Each row is a point on a landscape with many valleys, with its height.
A ball rolls from a point to whichever of its 2 nearest points has the largest drop for the distance, and stops where none of them is lower. Distance is the straight distance between rows; heights are no part of it.
z392 height 231: [ 77 110 170 147 112 100 108 167  44 112 106 121 170  93 168 116  79 128
 122 124]
z637 height 182: [108 135 148 134  80 117 107 136  44 142 116 132 181  85 139 123 142  85
 157 113]
z938 height 417: [163 149  64 129 154 101 131 116 136 173  80 181  72 160  91 192 116 143
 164 126]
z563 height 218: [136 112 157 106 101 161 128 114 165 119 158 108 164 110  90 123 103 122
 138 115]
z451 height 337: [135 121 142 130 178  65 118 133 141 121 148 175 113 139 188  84 143 122
  75 125]
z710 height 207: [168 110  70 105 156 137 157 151 153 148 104  85  74 194 127 162 132 115
 124 157]
z215 height 410: [136 135 130 122 180 138  86 124 199 141 167 150 140 123 119 117 159 104
 108 151]
z358 height 141: [ 92 125 158 179 103 119  95 139  31 147  98 118 164  94 154 143 136 125
 166  90]
z128 height 276: [163 114 152 161  93 157 138 118 153  68 129  78 121 165 136 168  68 165
 167 131]
z821 height 140: [119 126 149 139 139  71  88 183  60 162 158 157 157 109 128 128 129  65
 100 175]
z425 height 563: [159 145  78 127 167  87 177 127 170 164  91 144  99 155 121 118 103 137
  91 115]
z618 height 200: [ 82 106 173 152 104 152  98 156  89  90  78 127 135 123 144 161  65 161
 124 102]
z161 height 321: [ 68 131  95 153 158  97 114 141 117 150 183 161 155  97  64 126 178 114
 179 147]
z720 height 189: [ 97 134 166 144 101 156 106 128  36 155 111 130 134  91 150 121 163 144
 130  99]
z831 height 549: [142 138  89 117 186 109 167 127 193 159 115 131 119 161 107 118 133 148
 121 126]
z102 height 275: [ 89 121 161 111 132 123 126 135  69 128 136 117 150  95 143  89 155 122
 101 127]
z886 height 381: [114 121 147 105 149 118  96 132 149 119 167 127 148 110 115  97 161  93
  96 143]
z927 height 436: [161 158  84 117 154  84 114 132 128 169  87 195  99 164 104 163  92 163
 140 110]
z308 height 240: [ 85 103 165 153 123 190 100 103  73 148  94 126 105  88 176 122 154 154
 116 112]
z50 height 295: [126  89 143 134 103 188 132  83 123 126  77 143  88 141 175 125 134 159
 114 105]
z67 height 177: [117  72 178 130 111 176 133 145 123 119  67  71 128 164 121 169 101 147
 136 123]
z51 height 221: [119 138 143 124  77  66 130 127  63 131 130 133 186  95 120 118 132  61
 156 133]
z422 height 220: [117 138 114 113 165 137  93 154 163 153 121 151 149 155  61 153 120 130
  98 159]
z828 height 686: [174 100 182 147 118 180 137 108 142 135 145  75 117 155 139 125 154 182
 153  99]
z609 height 248: [ 87 102 192 143 125 115 122 154  45 137 117  99 167  98 172  96 125 117
 126 126]
z525 height 507: [158 148  98 121 184 127 134  99 184 159  75 167  98 130 128 170 122 155
 201 158]
z58 height 659: [105 162 173 137 104 102 139 145  87  87 155 106 160  87 126 114 114 140
 160  84]
z939 height 642: [100 178 126 144 110  69 168 140  81  79 116 121 159 112 160 107 104 105
 132 135]
z695 height 456: [153 157  99 127 168  76 101 111 145 144 127 211 106 157 122 123 106 167
 116 114]
z164 height 648: [ 93 176 129 129 103 102 150 141 114  67 127 140 148 104 141 118  72 139
 116 132]
z469 height 306: [162  84 136 126  83 186 151  76 125 127  70 138  73 167 177 157 128 145
 135  93]
z274 height 164: [173 106 141 107 109 177 179 123 161 161 106  85 115 138 116 142 131 130
 121 119]
z864 height 181: [142 133 147 130  76 141 123 116 170  83 168 135 160  95 121 143  77 123
 155 116]
z713 height 138: [143 111 159 116 149 144 149 134 159 145  87 129 133 134 162 100 123 135
  62 117]
z742 height 345: [ 69 122  77 144 157  92 108 151 147 104 182 139 160 111  65 115 137 129
 179 145]
z718 height 205: [139 124 160 121  77 203 125  94 112 144 123 141 103 131 123 136 159 153
 104 109]
z787 height 135: [157  98 171 129 126 180 165 122 147 151  67  85 105 147 151 142 133 139
 122 101]
z183 height 665: [117 142 185 142 111 143 123 130 115 104 155  90 142 114 115 118 126 154
 159  77]
z382 height 382: [144 154  63 141 188 135 157 151 144 183  85 151  68 148  96 199 127 144
 161 157]
z398 height 117: [122 154 124 109 103 158 116 115  96 151 149 177 123 101 117 114 168 125
  70 127]
z842 height 190: [102  90 170 131  85 170 109 146 109  87  71 109 128 154 122 175  74 148
 133 119]
z889 height 271: [127 121  92 119 157 140 142 163 176 175 112 115 125 153  55 168 124 120
 129 157]
z230 height 443: [135 172 116 150  76  96 155 106 112  93 120 107 169 112 176 119 138  83
 181 140]
z765 height 304: [114 133 149 114 136 123 147 109 118 124 141 139 121 109 162  78 158 133
  80 119]
z752 height 341: [104 150 136 121 183  56 148 130 126 139 181 150 106 118 148  83 174 110
  97 150]
z27 height 277: [102  88 151 128 119 189 107 108 113 143  81 153 105 117 167 119 137 139
  78 130]
z552 height 172: [110 135 136 114 131 129  96 169 136 135 129 170 164 139  65 150  83 124
  84 143]
z548 height 82: [105 121 151 118 136 100 105 154 111 145 181 176 167  93  99 118 114  93
  83 153]
z625 height 409: [117 164 103 137  87 148 146 108 153  55 143 124 126 126 134 138  89 146
 142 156]
z879 height 528: [166 138  67 135 190 114 144 115 201 162  98 145  99 147 117 154 127 143
 169 141]
z15 height 444: [134 158 140 127 200 127  84 113 179 154 143 182 124 127 130 145 155 132
 131 166]
z480 height 675: [127 118 189 155 123 172 112 118 127 129 143  82 125 120 149 110 165 177
 147  84]
z91 height 261: [178 123  42 116 150 100 158 138 165 160 121 118  64 142 117 158 110 102
 139 105]
z644 height 169: [120 158 104 126 119 115 100 129  60 158 147 173 131 107 139 110 187  96
  79 149]
z178 height 191: [194  79 126 113 111 171 179 110 140 143 120  71  92 156 134 152 131 123
 136 151]
z437 height 176: [164 118 115 122 168 122 125 145 172 154  77 146 118 151 148 123 121 118
  65 123]
z814 height 376: [102 103  65 148 126 121 162 140 193  79 146 137 145 142  64 138  74 154
 166 148]
z799 height 572: [161 136 115 111 140  99 197 135 148 176 104 142 122 141 129 107 102 144
  69 113]
z721 height 155: [138 142 162 169  88 157 114 126 147  79 147 126 144 101 142 150  87 138
 154  90]
z973 height 340: [153 116  91 114 139 101  82 100 160 113 116 162  93 173 132 117 129 137
 115  98]
z867 height 214: [185 139  81 127 171 128 123 153 186 167  84 140 100 149 143 152 117  91
 104 132]
z173 height 395: [116 138  91 131  93 136 176 121 192  70 139 123 135 142 100 140  68 152
 153 161]
z265 height 235: [164 113  39 112 161 132 163 135 126 136 139  97  50 172 140 195 125  93
 139 164]
z952 height 385: [139 119 100 119 121 168  60 109 131 121 145 141 114 115 160 111 177 111
  97 147]
z746 height 485: [117 112 130 105 104 126 109 117  89 123 140  74 156 111 142  90 177  84
 155 142]
z897 height 597: [105 149 171 116 127 112 177 138 129 164 162 159 170 106  84 103 109 146
  84 122]
z406 height 477: [150 164 116 118 194 132  92  95 191 137 106 190 105 135 131 153 133 155
 164 157]
z400 height 330: [122 134  84 132 191 155 162 168 147 184  95 107  92 164  67 193 140 141
 159 173]
z909 height 109: [105 132 154 173  93 140  80 135  78 115 126 102 147  93 152 141 125 122
 181  79]
z583 height 154: [132  71 187 159 139 193 141 121 138 157  74  74 111 150 147 167 130 153
 135 100]
z988 height 113: [103 112 162 125 119 101  86 177  85 131 160 167 175  89 140 107 104  78
  86 152]
z140 height 198: [148 119 142 101 114 158 175 124 176 156 139  92 148 135  83 128 113 136
 125 127]
z157 height 619: [ 74 138 118 125 130  64 162 131 125 107 189 146 172  85  83 103 109 108
 143 123]
z432 height 362: [152 128 108 125 153 129  75 110 170 113 130 166 104 132 160 109 164 123
 106 123]
z745 height 234: [138 131 119 104  91 172 147  91 131 132 128 142  96 146 112 119 155 156
  99 119]
z234 height 430: [116 206 101 157 103 117 172 119 116  81 133 100 148 101 175 120 139 106
 159 154]
z194 height 257: [100 152 116 113  86  98 122 128  94 128 172 122 166  83  97 110 134  82
 148 134]
z945 height 627: [ 82 147  80 143 121  55 153 136 120 106 165 147 153  92 106 119 120  79
 165 145]
z630 height 131: [118 125 142 110 118 148  90 153 122 158 139 173 162 112  92 138 117 108
  62 140]
z205 height 263: [114 138  99 106 114 155 113 107 120 118 146 125  96 152 114 101 176 156
  92 137]
z895 height 315: [170  83  98 106  75 137 153  91 126 135  76 134  80 170 142 145 105 122
 133  78]
z993 height 217: [178  71 139 109  97 189 130 101 161 130 141  68 128 159 112 135 130 143
 130 169]
z546 height 704: [161 127 183 129 112 154 170 131 153 125 131  63 135 177  91 143 111 169
 157  90]
z755 height 241: [191 130  68 117 141 122 143 144 153 155  89 116  75 142 141 157 107  80
 109 115]
z873 height 418: [104 179  72 146  87 137 168 109 137  71 157 122 143  98 140 125 119 126
 157 169]
z603 height 215: [ 88 146 153 161  98 129 109 159  59  78  96 128 146  98 159 140  89 139
 138  98]
z53 height 471: [120 117 157 132  94 108 119 116  77 116 122  70 175 118 155  98 159  96
 190 113]
z149 height 168: [123 144 131 131 141  94 105 163  62 180 162 187 141 119 145 110 163  92
  85 173]
z300 height 173: [104 104 150  95 126 165 101 135 131  92 134  85 132 135 127 100 152 138
 105 137]
z634 height 123: [135 102 131 106 147 159 121 126 175 123 114  93 127 165 117 108 144 136
  90 142]
z544 height 502: [119 104 139 119 111 160 105 101 107 137 154 102 134  96 175  87 200  87
 128 131]
z997 height 258: [175 135 109 126 186 143 101 140 197 174 113 125 124 139 117 158 134 100
 115 158]
z569 height 360: [113 140 149 132 181  83 108 139 133 143 177 140 130 116 124 105 174  96
  97 155]
z509 height 289: [ 90 136 110 117 132 111 116 127 124 153 197 142 164  86  76 112 168  99
 135 137]
z328 height 291: [141 110 140 137  81 148 126 121 166  51 145  75 149 142 135 129  69 149
 163 135]
z335 height 256: [158  92 172 145  82 174 114 122 127  94 135  81 132 158 116 170 105 166
 170 121]
z226 height 134: [127 147 134 150  81 145 110 119 104  75 141 108 146  94 150 133 107 121
 175 112]
z465 height 583: [137 146 149 106 130 131 192 132 141 177 115 136 150 119  97 114 102 144
  77 117]
z504 height 365: [127 170 144 138 199  40 116 134  97 132 153 188  85 131 173 115 150 136
 148 166]
z286 height 281: [154 125  38 134 168  84 161 139 159 173 115 139  79 132  94 163 101 137
 186  97]
z682 height 609: [ 90 147 161 115 123  97 157 131 124 115 174 136 166  97  82 104 101 139
 116 109]
z615 height 107: [146 110 154 117 142 149 185 134 145 144  64 103 117 148 151 118 124 154
  87 111]
z270 height 654: [109 192 157 170 105 111 154 141 111  67 143 127 143  99 153 132  94 151
 142  89]
z258 height 238: [186  68 163 129  81 185 127 107 125 122 136  72 128 161 105 173 105 142
 155 154]
z333 height 325: [172 101  78 101  94 124 118  94 157 124 103 155  87 174 133 134 121 134
 115  97]
z798 height 174: [161  97  96 104 155 159 131 131 161 130  92  82  95 199 134 132 140 130
  99 158]
z123 height 350: [140 142 126 136 185  30 111 130 117 114 161 187  89 134 180  93 147 125
 117 130]
z263 height 518: [140 104 156 122 103 189 105  87 118 130 144 119 122  86 182  94 172 125
 132 106]
z627 height 359: [ 71 115  60 164 145 107 137 151 165  74 170 156 154 125  74 123 110 144
 179 141]
z354 height 635: [ 84 172 110 135 114  52 141 145  94  99 148 150 158  92 129 126 100  85
 126 146]
z231 height 457: [126 145 148 173  93  96 121 126  94  98 106  95 179 110 176 123 137  88
 195  97]
z168 height 322: [117 124 141 114 151  71 143 114 112 116 148 142 100 118 180  58 167 114
  82 121]
z376 height 244: [ 94 147  94 107 160 130  89 132 115 119 151 114 112 153 106 105 181 146
 119 161]
z906 height 474: [153 130 132 112 172  60  63 115 124 140 143 201 115 143 114 128 111 150
 145  99]
z919 height 167: [112 134 144 118  88 180 104 123  64 138 128 137 119 112 122 123 161 138
  97 119]
z151 height 206: [ 81 114 113  95 146 125  79 144 101  96 133  81 129 148 129  90 162 129
 108 145]
z315 height 695: [142 114 182 116 122 156 161 113 153 126 156  58 132 146 113 108 134 184
 151 101]

Call two points neighbours if one is among the 2 nearest of the other. Go from one point of each pair to the other, from neighbour to neighbour, staying as low as possible. Name the highest point that can't be avoided.
z867, z398: z205
z274, z909: z563
z634, z615: z91
z398, z548: z644

Where does a ball stop that starts at each point below?
z814: z909
z746: z909
z546: z615
z465: z615
z938: z548
z752: z615
